Each row is a point on a tangle of strands that fork, close into loops and nearly touch. The rows are in no order.
Two points are linked if the straight distance between their rows is under 47.9. Some points are linked to none.
J_620: [  9   5   0  12  -1 -10  22  -9   3 -16   7   8   3   9   3  -1   3  -8
   7  -8  -8   4   1  -3  24   8   0   0   5 -11  -6  -4  13   3   8  -2
   3   9 -13  -5   8  -4]
J_432: [ -6  11 -10 -19  -9   2  14   8 -10   2  -6   6 -10   8   3   1   2 -13
  -1  -2   1   1  -9  -4  -5  11  -5   7   1   2   4  15   2  -3   1  -6
   4  13  -7 -10   9   0]
J_76: [ -3  10  -2  -9  -4  -4  28 -11  -4 -24  -9  -3 -13   0  -4 -12  11 -10
   6  -4   1  14   3 -11  19  14   4   4  11   2  11  -2   6  -3  -1  19
  -6  16 -13   8  14  -4]
J_177: [ -6  23  -1 -27 -10  -3   1   5  -8  10  -9   0  -1  -1  17 -14  16  -3
   1   8  12  -4 -11  -8 -15   9   0  10  -2 -13   8  14   6   2  -1  -3
  -7  10  -6  16  15  -2]
J_538: [ -6 -20   3  -3  -1  -4 -14 -12   7  -5  18 -16   5  -1  -3   4 -10   9
 -18   9 -17  -9   7  21 -11   6   1 -20  -7  -6  -3 -11 -16  -8  14   1
   3  -6  11 -18  -6   9]
J_96: [ -7  -5  -2 -20   6  -7   9  12  -5  -1   1   1  -7   0 -10   6 -13  -4
   3  -2   1   0 -11  -9  -1   2  -7 -11   6   5   9   4 -12   2  -4  -1
  -4  -4   4 -10   2   0]
J_446: [-11   7  -6  -8 -14  13  13   4   2   3  -4   3 -27   3 -19  -6  11 -23
   3  -3  -2  -4 -10  -7  16  26   6   4  -3  -6  21  17   2   2   6   6
  -4   4   2 -15   7  -2]
J_229: [-17   5  -3   8   0   6 -11  19   4  16  15  -4 -20 -12 -11   8   0 -12
   4   3   8 -10   0  -4   1   3  -7   4  -7 -10  13   9  -4  10  -6  -3
  -6 -14  28  -6  -7   0]
J_653: [ -2  -3  10   4  16  -5   5 -18  16 -16   3 -23  12  -4   5  -4   1  12
  -4  -1  -4  -4   8   3  11  -4   7 -17  10   1 -10 -24 -11  -4  -3  14
 -11   7  -2   2  -3  -8]
J_238: [-18   0  -8   1  -5  -2  19  13 -12  -7  -5  14  -6 -16  -9   3 -13 -14
   6 -10   1  10  -2  -6  14   5  -3   8   1  19   5  10   5   2  -7   0
   3  -4   3 -21  -1  10]
J_35: [  4  -3  -6   3  -5  21  -4   3   5  28   1   6   5   8  12  -1   6   3
  -8  13  -8  -7   2  -7 -16 -15   2  -2  -3   8  -1  -3 -15 -11   1  -7
   2   8  -3 -12  -8  -2]
J_778: [-28  15   2 -13  -2  -6 -14  19 -15   6  -5   6  -8 -31  15  11  -2 -11
  -1 -12   3  -3  -3   1 -17   1 -12  16  -5   5   0  16   2   9 -18  -1
 -16  -6  20   7   6   4]
J_334: [  6   7   8  10  12  14   3 -23   1  -6 -12 -16   4   0   0  -6  -2  17
   3  14   0   1  14 -10   9  -2   0  -6   5  11 -21 -19 -12 -13 -17  30
   0   7  -3  17 -12 -20]
J_940: [  3 -10   2  -1   4   6  -3 -10  -1   6  -1 -11  -8  12 -11 -10   0  -2
 -12  13  -9  -9  -1  -3  -3   0  12 -13  -4 -15  -1   1 -11  -7   9  10
  -7   2   0  -7  -4  -5]
J_726: [ 24  -2  12  10  13  20   2 -33 -11  -8 -18 -19  -5  11 -12  -9   1   7
 -11  10  -3  -5  23   0   3   7   3 -11   2  -2 -17 -10  -4 -19   2  22
  10   6  -2  23 -10  -7]
J_851: [-14  21   2 -25  -9 -10 -12   6  -8  20  -6   4  13  -4  22  -3  18  -3
  -4   6   4   0 -14  -3 -29   3  -6   9  -2 -13  -5  16   6   1  -7 -11
  -7  10  -9  16  12  -7]
J_923: [ -5  -5   0  15  -3  -6 -17  14   8  -9  21  -3  -6 -14  -8  18  -9   5
 -11  -3  12  -2   2  11   5  -4  -4   2  -5  -2   4  -1   0  20   1  -1
  -1 -18  29 -12   3  21]
J_595: [ -2 -14  16   2   9  20   0  -6 -25  -3 -14  -2 -16  -1  -9   4 -12   5
  -1   9  -5  -6   7 -15   3 -13  -2   2  -1   1  -9  -2   1 -13  -9  12
   4   3  -1  -6 -14  -1]
J_302: [ -6  -9   2   9   1   1  14 -18  18  -4   4 -12   3   2  -5  -7   7  -2
 -12  -2 -14   2  -6   9  10   3  15 -14  -3  -2   6 -15 -18  -9   8   8
  -3   5   2 -16   2  -2]
J_713: [-20   5   6 -24   9 -14   7  15 -10  -4  -2   3  -8 -22   1   6  -7  -6
   2  -6   2   2 -11  -5  -6   5  -4  -4   3  11   8   6  -6   8 -14   2
  -7  -1   7  -5  10  10]
J_661: [ -6  -5   4  -4 -18  24  -6  -8   0  13 -15 -12  -1  -5   3 -16  23  17
   4  18  14  -2  -5  -6 -12  -5   8   5   5  -7  19  13  -3  -5  -5  14
 -18 -12  12  18  -5  -7]
J_169: [ 10 -19   4  24  -3 -11 -10   3  -4 -15   6  12  12   3  -4   5 -16  -8
  -2  -5   5   1   7  12  17  -5  -2   4   5  -2 -10   3  19  17   4  -7
  -2 -18   3   2  -6  12]
J_548: [  6   9  15  -5   8  -2 -12  -8   1   2 -11  -5   9   5  16   4   0  23
   7   5  -1   1   0  -5  -8 -19  -5  -4   6  11 -14 -27   0  -8 -22  17
   3   7 -10  21  -9 -23]
J_449: [  5  15  11 -12   4  -2 -14   0 -10   7 -15   2   9   6  23   4   1  17
   8   6  -4   0   1  -5 -16 -13 -11   5   5   6 -19 -14   5 -11 -21   5
   9  13 -17  23  -1 -17]
J_316: [ 11 -12  -6  -8   8  -8   7 -15   2 -13   6  -7  -8  10 -13  -1   6  -7
 -13  -7 -12   1  -9  -1  15  10   4 -19  13  -3   7   0 -10  -5  17   0
  -5   4 -13  -7  14  -7]
J_306: [  0  17  -2   7  -6 -18  19  -2   1 -22  -4   8  -2   1   7  -7   9 -12
   9  -7  -8   7   2  -6  19  16   1   4  -1  -5   3  -4  16   4   4   7
  -5  10 -13   7  12  -3]
J_691: [-16  14  -7  -2 -14  14  10  17   0  20  -1   7 -25  -2 -11  -8   8 -22
   8  -3   4  -8  -2  -3  12  24  -2   9  -4  -5  15  18   1   3   5  -4
  -1   2  13 -18  -2  -4]
J_28: [-15   7  -2  -8   2  -7 -15  27  -7  11  10  10  -2 -24   9  19  -1   4
   1  -4   8   3  -1   2 -17 -10  -8  11   0  10  10   5  -7  13 -14  -7
  -8  -7  20  -1   9   5]
J_938: [ -8  -3  -9  -9   4  -1 -12  24 -11  15   1  12  -5  -9  -5   9 -15  -2
   7  -3  14   2   3  -3 -10  -9 -11   3   4  11   2  12  -8  10 -13 -11
   1  -9  13  -2  -8   4]
J_421: [ -7   6  -1 -14  -1   2  17  -9  -1 -11 -10  -3 -13  -4  -6 -11  13  -9
   1  -5   0   6  -7  -5  15   8   9  -2   5   4  17  -1  -4  -8   2  15
  -4  15  -8  -8  11  -3]
J_418: [  3  -6   3   6  -9  18  -7 -18   4   9 -12 -14  -2   9   2 -13  16  10
   0  19   4  -5  -1   0 -11  -9  14  -2   0 -12  11  -1   1  -8   0  18
 -10   0   3  15  -8  -5]
J_388: [ 23  -7   3  14  -1   3  -2 -20  -4  -7   2  -4  -1  20  -7  -5   4  -2
  -5  12 -14   1   6   6   3   2   2  -8  -1 -31  -7  -4  15  -7  19   6
   2   7  -8  12  -4  -5]
J_723: [-32  15   6  -9  -5  -3 -18  12 -20  14  -9   4   2 -29  18   4  14   1
  -1   0  -1   1  -7  -1 -18  -5  -9  19   0   4  -9  12  12   1 -16   3
 -17   7  15   7   6   3]
J_222: [-10  24  -6   4 -14  -5   3  14  11  18   4   9  -8   6  -3  -6   8 -18
   8   3  -3  -8 -11  -3   2  16   1   6 -16 -17  15  17  13  12   8  -8
  -6 -10   8   5   6  -3]
J_280: [  6   4   9  -4   5   7   7 -12 -10  -3 -17  -6   2   7   9  -8  11  12
   8   8   6   1   3 -12  -5  -6   0   3   4   2  -1  -3   6 -10  -9  25
   1   6  -8  26  -3  -9]
J_153: [ -3   3  10   9  -8  -4   2   0 -11 -20 -17  15  -8  -6  -1  -3  -4 -10
   9   3  -5  -2   4 -13   9  -3  -3   8 -11 -10  -4  10  27  11  -3  11
 -13  -8  -2  17  -3   1]
J_870: [  4 -23  -2   1   3 -11  -9 -10   4 -11  19 -11   8  -1 -15  -2 -10   7
 -16  -3  -9  -2   5  24   5   9   2 -16  -1  -1  -3   2 -18  -5  17 -14
   8 -12   6 -21  -6  16]
J_31: [  3 -14  -4   9   0  16  -7  -2  13  21   5   0  10   5  -1   2  -5   8
  -9   5  -4  -4   0   3 -15 -15   4  -6  -5   3  -4   0 -18  -3   6 -13
   7  -9   6 -14 -16  -2]
J_558: [  5  -5   6  -2   3  -7 -14   0  13   3   5  -6   9   6  10   9   1  12
  -2   2  -2  -5  -9   4 -20 -20   4 -12   4  -6   1 -16  -7   2  -4  -3
  -2   0   2  -1  -1  -6]
J_408: [-11   9  -3   8 -12   1   3   9  13  20   8   3  -6  -1   0  -6  13  -7
   3   5  -4  -6 -14   0   3   2   4   6 -12  -9  15  -2   2   5   3   0
  -5   1   9  -8   0  -2]
J_815: [  9  17   3  -9 -14  19  -4   0 -14   6 -14  11 -18   3  -1  -6  11  -7
  11  13  12  -4   3 -18 -13   8   2  13 -11 -21   7  19  20   4   3   8
 -11  -2   0  16   1   0]
J_77: [ -7  13  -4 -26  -2 -13  -6  14   1  19  -2  -1  11   6  16   0   3   4
   0   0  -1  -3 -15   6 -24  -2  -7   0   1  -3   2   3  -6   1  -9 -11
  -1  11  -6   7   7  -7]
J_521: [-18   3  -7  14  -7   6   9   8  10  13  13   3   4  -8  -5  -1   7   0
   5  -1  -6  -5 -11   4   5   0   8   8 -13   6  11  -8  -6  -1   1   2
   4   2  11 -22  -1   6]
J_296: [  3 -13  -9   8  11 -12 -12  10   7  -4  23  -2   5 -11 -22   2 -12   4
 -10 -11  19   4  -1  20   9   7   1   0  -2   0   5   1  -4  22   4 -10
   6 -21  16 -14   1  22]
J_160: [  6  -1   9  11 -18  20 -13 -16  -5  -8 -15  -7  -3  12   2 -14  20  13
   6  20   9   2  -2  -4 -15 -12   7   7   1 -21   8   0  17  -5  -1   7
  -7 -12   5  30 -12 -13]
J_803: [ 16 -10   9  14   9 -15  -5   5  14 -18   7  -5  24  -1  11   7 -14  19
   4  -5   8  -2  13   7  12 -12  -2  -4  12  14 -15 -14   5   5 -12  -8
   1  -5  -5  -5  -9   2]
J_952: [ 17   9  -4 -14  -1  -2  -8   4   4  15   2   4  -4  22   0  -1   5  -7
  -4  10   0  -7  -9  -5 -11   9   1  -6   1 -22   8   9   4   2   9  -9
  -4   5  -9  11   9  -5]
J_124: [ 25   1   1   9  13  10  14 -29   4 -17   3  -5  -6  10 -10   7   5  -3
   0 -13 -18  -1  19  -4  17  19   6  -8  10  -2 -15 -12 -11  -4  16   2
   5  15 -20   3  10 -17]
J_879: [ 21  -3   2 -11   2  -5 -16 -10   2   4  -5  -8  -1  26  -9  -6   7   1
 -10  10   0  -6 -11  -3 -14   0   3 -12   3 -29   3   1   5   0   9   2
  -6  -5  -7  21   3 -10]
J_463: [  9  -5  -7   2  -3  17  16  -9  15  14  -5  -4  -4  19  -8   2   4 -10
 -13  -6 -16   2  -6   1  -1  10  16  -2  -4  11   8   5 -26 -11  20 -14
  12   8 -13 -16   9  -6]
J_662: [ 23  11  -1  -6  15  15  24 -22  -5 -11  -6  -9  -9   8  -5   4   1  -5
   7  -8 -17  -1  17 -13  14  14  -3  -5   7  11 -13  -9  -4  -8   6   5
   7  21 -19   8  10 -12]
J_321: [ -1  -9  19   3  12   8  -2 -19  -9 -16 -12 -21  -5  -5  -5  -4  -1  16
  -2   8   1  -1   9  -3   1  -6   1  -8   3   1  -8 -16  -2 -13 -12  31
  -3  -2   3  16 -14  -4]
J_244: [ 19 -18   0  18   9  -2   9 -12   7 -11   6   2  19   9  -5  -1 -10   8
   0 -11  -3   7  13   7  19  -5  -2  -2   9   7 -17  -3  -5  -1  11 -16
  13  -3 -13  -9  -5   4]
J_829: [ -7  14 -10   0   3 -14  -2  12  -5  -7  -5  16  24   8  21   7  -6  -3
  -2  -6   9  13   7   4  -6 -11 -16  13   7  12 -21   6  24   0  -7 -14
  14   6  -9  11   2   8]
J_750: [-12   7   5 -35   6 -15  -7   9  -4   2  -3  -7 -10 -20   0   0   1   3
   6   0   8  -9 -16  -5  -4   9   0  -4   6  -3  17  10 -10  11 -14   7
 -13  -1  11   6  13   2]
J_362: [  5  -6   7   7  -9   8 -21  -9  -4  -3  -7   1 -17  15  -4  -4   8   6
   1  17   1  -9  -5  -5 -14 -10   0   4  -7 -30  -1   1  17   3   3   3
 -12 -10   4  23 -11  -8]
J_350: [  4   3  -5   0   1  17  14  -5   8  17  -3  -2  13  11  16  -4   5   0
  -4   8 -13   6   5  -7 -10  -8   5  -1  -6  18  -4  -8 -13 -14   2   0
  12  12 -11 -10  -5  -4]
J_113: [ -7   4  -4  -6 -10  -2  17  -4   8  -9  -5   2 -19   1 -15  -1   4 -19
   1  -8  -5   4 -16  -5  19  17   8  -1   4   4  18   5  -5 -10  11   4
  -2   6  -7 -14  13  -8]
J_666: [ 19  -8  -3 -12  16  -9  -3 -15  -6 -18   0 -14  -9  11 -14  -9   9  -1
 -12  -5  -4  -2  -2  -5   3  13   1 -25  18 -16   0  -3  -5  -9  14  11
  -5  -3 -15  13  12  -7]
J_146: [ -5 -10   2 -11   2  -4   1   1   2   2   1  -7  -9   3 -11  -2  -5  -3
  -6   4  -2  -6 -11  -8   2   3   5 -10   1  -6   9   1  -6   0   5  10
  -7  -1   4  -4   0   1]
J_120: [  6  11  -4  -9 -12  18 -20  10 -14  22 -10  10 -16   8  13   0   4   0
   5  15   4  -9  -3 -11 -24 -11  -8  11  -1 -15  -4   6  10  -4  -9 -10
  -4   2  -2  15  -3  -7]
J_689: [  0  -1 -14  -4   8 -13  -5  15  12   6  18  -1   6 -11 -10   7  -8   6
  -4 -12  16   5  -5  11   2  -3   0   0  -5  14   9  -7 -13  17  -6 -11
   5 -12  15 -13   4  13]
J_886: [-18   2   8 -27   1   6  -2   1  -2  14 -10 -10 -13 -25  -1  -4  10   4
   9   7  15  -8  -8  -7 -10   3   9   0   6  -6  23   7 -15   9 -12  16
 -15  -2  13   6   4   4]
J_122: [-20   5  -6  19 -16  -6   0  19  -8   0  -2  25  13 -15  15   4  -6  -8
   4 -10   3   5  11   8   5 -11 -10  17  -7  18  -3   7  26   9  -6  -1
  -4  -8   9   1  -2  13]
J_305: [ 14  -5 -12   2   3   7  18  -5  -8  -3  -2  13  -6   8 -11   1  -5  -8
   6 -10  -6  14   4  -6   6   5  -1   8   2  10   0  13  -5  -4  13 -16
  15   4 -16 -13   0   2]
J_80: [  4 -17 -14   1   7  -9  -2  -9  11  -6  10   1   4   2 -28  -4  -4   2
  -2 -22   9  14  -6  14  16   9  10   1  -6  16   5   1 -17   5  15 -22
  12 -15 -10 -22   1   6]
J_646: [ 23  -5   8  19  12  11  -1 -32  -6 -16  -4 -11   0  14  -9  -8   2   4
  -9   8 -10  -4  21   1  13  10  -1 -11   3 -19 -16 -10   5 -10  12  16
   5   4  -7  18  -5  -6]
J_654: [  6   0  15  -6  24 -17   8  -7   6 -21   5 -18   6 -11   4   4 -12  17
  -1  -6   1  -5   2  -3   9  -4  -1 -17  14   5 -10 -26  -5  -1 -15  12
 -12   4  -8   7   5  -3]
J_781: [ -9  22 -17   0  -9  -8   6  26   8  22   7   5 -14   9  -6  -4   0 -18
   4  -7   1  -4  -4   6   3  22  -9   7  -9  -7  13  14   7  14   1 -21
   3 -14  13   3   3  -3]
J_615: [ -6  -4   7   6   5  -7   5 -10  15  -4  11 -14  10  -4   4  -1   8   8
  -6   2  -5  -2  -2   1   8  -8  10 -11   1   0   4 -18  -6  -4   0  18
  -7   3   6  -3  -2   3]
J_754: [-26  16 -11 -15  -2  -2   0  30  -4  23   3  -5 -18 -15   2  -1   1 -15
   5  -5   6  -6  -5   0   1  19 -11   7  -1   5  10  13 -10   4 -10 -10
  -6  -3  21  -5   2   1]
J_728: [ 12   0   8   7  -1  -9 -11   5  -6  -7 -11  12   0  14   5   7  -6  -4
   7   6  -4  -3  -1  -7  -9  -9  -6   1  -3 -16  -5  -1  23   6  -3  -5
  -1  -3 -11  26  -1  -7]
J_74: [  2  -8   7  16  -6  20  -6 -17   2  14  -3  -6   2  11   2  -9   9   0
 -13  20 -10  -6   8   3  -9  -6  17  -6  -5 -15  -2  -7  -6 -12  10  13
  -2   6   1  -2 -10  -4]
J_930: [  0   4  -7  -3   1 -22  10   8  17   4  10   0  18   4  11   2   2   5
   2 -10   1   5 -12   7  -1  -3   0  -9  -1   7   9 -13 -10   3  -1 -12
   3   3   0 -12   7   0]
J_986: [ 12  -4  -4   3  12 -14  -3   9  14 -10   4   4  28  -4  10   2 -12  11
   3  -9  11   8  14   3   4 -11  -3  -3   5  25 -11  -9  -3   4  -8 -16
   9  -4 -13  -8  -4   4]
J_366: [ 11  13  -2  15  -2   4  22  -5  -2 -11   4  10  11   9  14   2   5  -4
  12  -3 -13  10  11  -3  18   6  -5   7   6   2 -12  -6  14  -2   9  -5
  17  17 -18   3   5  -4]
J_203: [  8   9  11  13  10   7  -4 -12   6  -6  -4 -10  10   4  13   1  -4  17
   7   9  -4  -4  11  -8   4 -12  -3  -7   2  13 -24 -23   4  -8 -12  22
   4   9  -7  14 -12 -23]
J_187: [ -1   1  -4  -6   2   3   8   8 -14   5  -6   5   1   4   9   1  -3  -2
   6   3  -2   2  -1 -13  -7  -7  -7   1   0   7  -4   6   5  -8  -5  -3
   5   9 -10  -1  -1   0]
J_105: [  2 -18 -12   5   5  -3  -2  -1   8   3  17  -3  -1   4 -27  -1  -6   1
 -10  -8  -2   3  -7  11   5   6   0  -7  -6   5   0  10 -14   2  19 -15
   8 -10   2 -18  -1   4]
J_414: [-16   9 -22  12  -4   3   4  14  10  21  13   5   6  -6 -13  -9   2   0
   5  -8   5   1  -8  12   6   3  -1   8 -14  13  14  -2  -8   5  -1 -14
  17  -6  16 -21   3   6]
J_517: [ -6  -3 -12   2  -2   5  -8  15 -18  13  -2  16  -2   0   4   4 -10  -1
   5   4   7   4   4  -8 -12 -15 -12  10  -2  12  -3  10   0  -1 -10 -13
   6  -1   3   0 -16   3]
J_332: [-12  -3   6 -16 -11  23 -13  -4  -1  17 -13 -11  -7 -21  -2 -12  19   8
   3  15  16 -14   0  -4 -11  -3  11   4   7  -7  15   8 -11  -6 -13  17
 -14   2  20   9  -3  -2]
J_966: [ -6  -4   7  -7  -2  10 -15   5 -15  11 -12  -1 -20 -10  -4  -2  -2   1
   6  11   4  -9  -8  -8 -11 -15   1   5   0  -9   3   2   3   2 -13   8
 -15  -5  10   6  -9  -3]
J_861: [ -1  13   4  -6  -9   3   1   8 -17  -7 -20  18 -16  -2   3  -4   0 -17
  12   7  -4  -2   2 -15 -10   2  -5  11  -8 -12  -3  16  21   8  -5  11
 -13  -1   1  14  -2   5]
J_8: [  9 -28  -2  20   3   4   7 -21  11  -6   7   0  16   6 -15  -8  -8   7
  -8  -7  -9   6  12  17   9   6   5  -7  -1   6 -16   4 -18  -3  20 -21
  17  -8 -11 -15  -8   0]
J_188: [  5  -8  23  13   8 -19  -2  10   2 -25  10  -6   5 -22  16  18 -12  11
  -7  -7   6  -2   2  -1  11  -8   4   3  11  10  -2 -18  10  12 -13  10
 -10  -7   9  -5   5  13]
J_289: [  2   0  12 -15   9 -10 -11  -3   8   0   0 -13  12  -5  14   1   5  23
   2   3   3  -3  -9  -1 -17 -14   5 -11   6  -6   8 -17  -9   0 -11  12
 -11   1  -1   9   1  -5]
J_846: [ 10  17  -2  -2 -15  27 -16  10 -15  22 -12  14 -23   5   5  -1  11 -12
   9  17   5  -3   3 -12 -20   1  -7  14  -4 -20   1  16  19  -4   1   1
  -7   4  -1  16  -1  -4]
J_346: [ -7  -8  18  -1   8 -11  -2   1   0 -23   5 -12  -4 -23   0   9  -3  10
  -1  -2   8  -1  -6   0   8  -7   5  -7   6  -4   4 -16   6   9 -10  18
 -18  -5  12  -2   3  10]
J_729: [ 26   5   7   5  14  21  18 -18 -11   2  -7  -2  -4  11   4   4   5   0
   9   1 -13   5  18 -10   4   4   2   2  -3  -2  -7  -7   6 -10  11   9
  12  22 -18   8   5  -7]
J_85: [ -1 -12   0   3  -3  11  17 -17  22   2   2 -10  -2   2 -11  -5   2 -11
 -11  -7 -17  -4  -7   1   5   8  19 -10  -4  13   5  -4 -29 -13  12  -1
   4   5  -3 -22   6  -5]
J_973: [  1   2   8   5  -4 -20  -1  15   2 -16  -3  13  12  -4  13  10  -9  -3
   5  -7   3   0   3   1   5  -7  -1   4   0   7  -1  -4  19  13  -6  -3
 -11 -12   3  11   5   9]
J_147: [  2   6 -19   2  -2 -10  14   5   3   0   4  14  22  12   6  -6   1  -4
   3 -10   0  17  -4   7   2   3  -3   7   0  15  -5   5   1   0   3 -17
  24   9 -16  -8   4   4]
J_171: [ 12 -24  12  13  13  -8  -5  -5   5 -26  18  -9  19 -11   4   7 -16  14
  -8  -7   7   0  13  16  17  -2  -3  -1   9   8 -18 -13   1   3   1  -7
  -1  -9   1 -14  -7  13]
J_11: [ 16   5   4  12   0  19  23 -12  -4   5   2   9   5  12   3   4   4 -11
  12   2 -19   9  12  -4  10   7   2   6  -4   1  -6  -2   8  -6  16   0
  18  20 -19  -3   3  -5]
J_638: [  9  -1 -15   1  -5  -4  16  -8   9 -10   2  11   6   6  -6  -4  -3  -7
   1 -17  -1  19   0   7  14   8   0   9   0  17   3   3 -11  -5  11 -25
  22   4 -21 -11   7  -5]
J_500: [ -8  -3  -7   4  -3  16  20  -1   2  12   1   5   9   0   4  -7   4  -2
  -1  -4 -11   7   0  -5  -2  -4   9   4  -5  24  -2  -1 -17 -15   7 -10
  16   6  -5 -21  -3   0]
J_673: [ 17 -12  -7   5  15  -3  -5  -3   7  -6   0   8  22   6  -2   1 -12  11
   7 -10   8  10  14  -1   1 -14  -4   0   3  18 -19  -3  -5   0  -2 -15
  18  -3 -21  -8 -13   3]
J_174: [-12   6   9   5 -10 -14  -6  11  -4 -17  -8  16  -2 -16  12   3  -6  -8
   7  -4   1  -6   0  -4  -2 -10  -2   7 -11  -3  -3   3  22  18  -7   5
 -17 -12   5  18   1   6]
J_748: [-12  18 -20   7  -7 -11   2  20   9  14  10   9   2  -5  -9  -3  -3  -7
   8 -14   9   2  -6  18   9  13  -4   6 -12   9  15   9   4  17  -4 -14
   8 -13  19  -4   5   6]
J_932: [  6 -27   5   9   4  -8 -11  -9   6 -21  20 -10  12 -12  -6   7 -13  14
 -16  -6  -1  -2  14  25   9   6   0 -10   2   2 -13  -4  -9  -2  11  -8
  10 -10   2 -19  -8  18]
J_424: [ -9  17  -8 -31 -10   2   9   9  -3  12  -3  -4 -19  10  -2   0   7 -17
  -4  -7   6   3 -10   0  -4  29  -7   5   1   0  11  17  -5  -2   4 -10
   2  11  -4  -6  15   1]
J_263: [ -6  -7  18   3  11   1  -2 -11   0 -27  -4 -21  -1 -21   1   1  -1  20
   4   3   9   0   9  -3  12  -4   4  -3   7   2  -2 -20   6  -1 -16  32
 -13  -2   7  13  -5   2]
J_706: [  2  13 -16   6  -4  -2   2   8   0   7  -2  16  22  14  13   1   5  -7
   2   2   3  15   1   6 -11  -5  -9  11  -2   2  -8   9  16  -3   5 -15
  21   9 -11   0   1   6]
J_462: [-15  16  -7  -5  -5 -29   1  15  -1  -6  -2  10  21  -2  17   5  -4  -8
  -2 -10   7  11  -1   8 -16  -2 -12   3  -1   8 -11   8  16   6  -9 -13
   2   1  -1  14  11   4]
J_823: [-23  24  -8 -25  -7  -2   3  23  -1  29   1  -7 -17   0   5  -4   6 -14
   3  -5  12  -5 -10   0  -5  25 -14   8   0  -3   4  20  -7   3  -7 -13
  -3   5  10  -4  10  -2]
J_877: [ -9 -12  -5  -2  -2  -2   7 -14   5 -10   3  -8 -17   8 -24  -6   6 -15
 -10  -8 -12  -3 -10   5  20  21  10 -11   7  -4   9   7  -8 -13  20  11
  -5   5  -2 -12  10  -6]
J_776: [ 21  -7  -8   0  -2  18  15 -10   1   4   2   4  -4  16 -12   8   0 -12
  -4  -8 -13   4   2  -3   0   8   7   0  -3  10   1  11 -15 -10  19 -15
  18  10 -17 -12   5  -3]
J_221: [ 12  -1  20   1  15 -18  -7   4   7 -18   8 -15   7 -12  14  15 -12  20
   4  -4   7   0   7   1   1 -12  -3  -5   9   9 -11 -24   4   4 -16   6
  -8   0  -2   5   0   1]
J_699: [ -5   8  -7 -18   2 -27   4  14   3   2   5   2  18   2  17   2  -1   1
   1  -5   5   5  -8  10 -13  -6  -8  -2   4  10   1   3  -1  -1  -8 -13
   3   9  -7   0  11   0]
J_927: [-29  13   4  -5  -7   5   2   2 -11   7  -9   0  -2 -23  15  -7  17   7
   6   7  -4   5   1 -11  -6  -9   0  14  -4   7   7  -6  14 -12 -14  21
  -8   9   7  -1  -3   0]
J_121: [ -8 -16   5  16  -5   1  -9  14 -14  -8   5  15  -1 -17   3  16 -17   2
   4  -4   7   4   6   2   8 -20  -6  10  -5  12  -4  -4   9  12 -11   2
  -5 -12  12  -8 -13  16]
J_914: [  9   6  -4 -17  -5   0 -14  13  -4  19  -3   5 -11  15   3   5  -6  -6
   1  12   4 -11  -7 -12 -17  -6  -9  -4   0 -18   3  12   1   6  -1 -15
  -3  -2  -1  11  -2  -4]
J_957: [ -2   2 -19   3  -1 -10  -2   3  17   8  12   4  15  -9 -13  -9  -1   6
   6 -16  15   8  -9  19  10   3   9   8 -16  24   9 -10 -10  13  -1 -16
  16  -7  10 -21   4  12]
J_749: [ -4 -15   0  17  -5  -4 -13   1   0   0  11   2  -1   9  -3   4  -6   0
  -5   6  -5  -8  -5   6   0  -6  -3  -3  -7 -19  -4   4   6   6   9  -4
   0  -6   4  -3  -9   0]
J_682: [-10  -5  -6  26 -13  -1 -12  18  -2   0   1  19   2 -19   7  11  -6  -2
   6  -4   4   4   8   4   3 -12  -2  19  -7  11   1  -1  15  14  -3  -3
  -1 -20  18  -2 -10  15]
J_510: [ -8 -15   5  12   2   6 -10   9  -2  -6  13   0  -2 -14  -3  17 -12  10
  -6  -1   3   2   3   3  -1 -20  -1   2   0   7   0  -6  -1   7  -6   5
   4 -11  22 -15 -10  14]
J_796: [ 17  -4   6 -11  10 -12  -9 -13  -2 -11  -5 -15   2  11  -5  -9   3   8
  -4   5   2  -3  -4  -6  -5  -2   5 -14  10 -22   2  -1  -3  -4  -1  11
 -11  -4  -9  22   4  -5]
J_833: [  6  -4  -4  12  -2 -15   3   9   1  -9  -1  21  13   4   5   5 -13 -10
   6  -5   6   4   6   7  11 -12  -6   2   1   3  -5   1  16  14  -1 -13
   7 -12  -2   2  -1  10]
J_840: [ 16 -12   7  11  -1   9 -12 -20 -13 -11 -10  -2  -9  17 -10  -5   4   3
  -6  17  -1  -7   2  -1  -8   1   1  -1  -5 -30  -6   1  14 -10   8  13
   0  -2  -2  23 -10  -3]
J_373: [  4 -16  -3   6   3  -1 -20   0  17   8  15 -10   9   9   1   5  -8  10
 -12   4  -5  -5  -2  17 -16  -7   1 -18  -3  -7  -2  -9 -15  -1   6  -9
   1  -6   8 -11 -12   0]
J_822: [  5 -21   1  12  -2  24   4 -10  -8   8   3  10 -11  12 -23   2 -10  -5
 -11   5 -16  -7  10   7   3   5   3  -4  -1  -9  -6  21 -11 -13  29  -8
  10   3   4 -17  -8   2]

A tip is a point with one link. Name the tips that can be reached along the links from each point below, in the order of the rows.
J_914 => J_169, J_691, J_124
J_886 => J_726
J_689 => J_122
J_28 => J_723, J_754

How many points has the smallest loop of links through each point below? Write 0 if it is on no loop.
J_96 => 10
J_748 => 6
J_306 => 0

A fork is a point with three links, a tip a point with one. Leave the first point through the second and follow the links. Name the first fork or tip that comes.
J_638 / J_305 => J_221
J_754 / J_823 => J_723
J_654 / J_653 => J_699
J_729 / J_11 => J_113
J_682 / J_121 => J_414
J_846 / J_815 => J_169
J_661 / J_332 => J_418
J_414 / J_957 => J_122
J_421 / J_76 => J_124
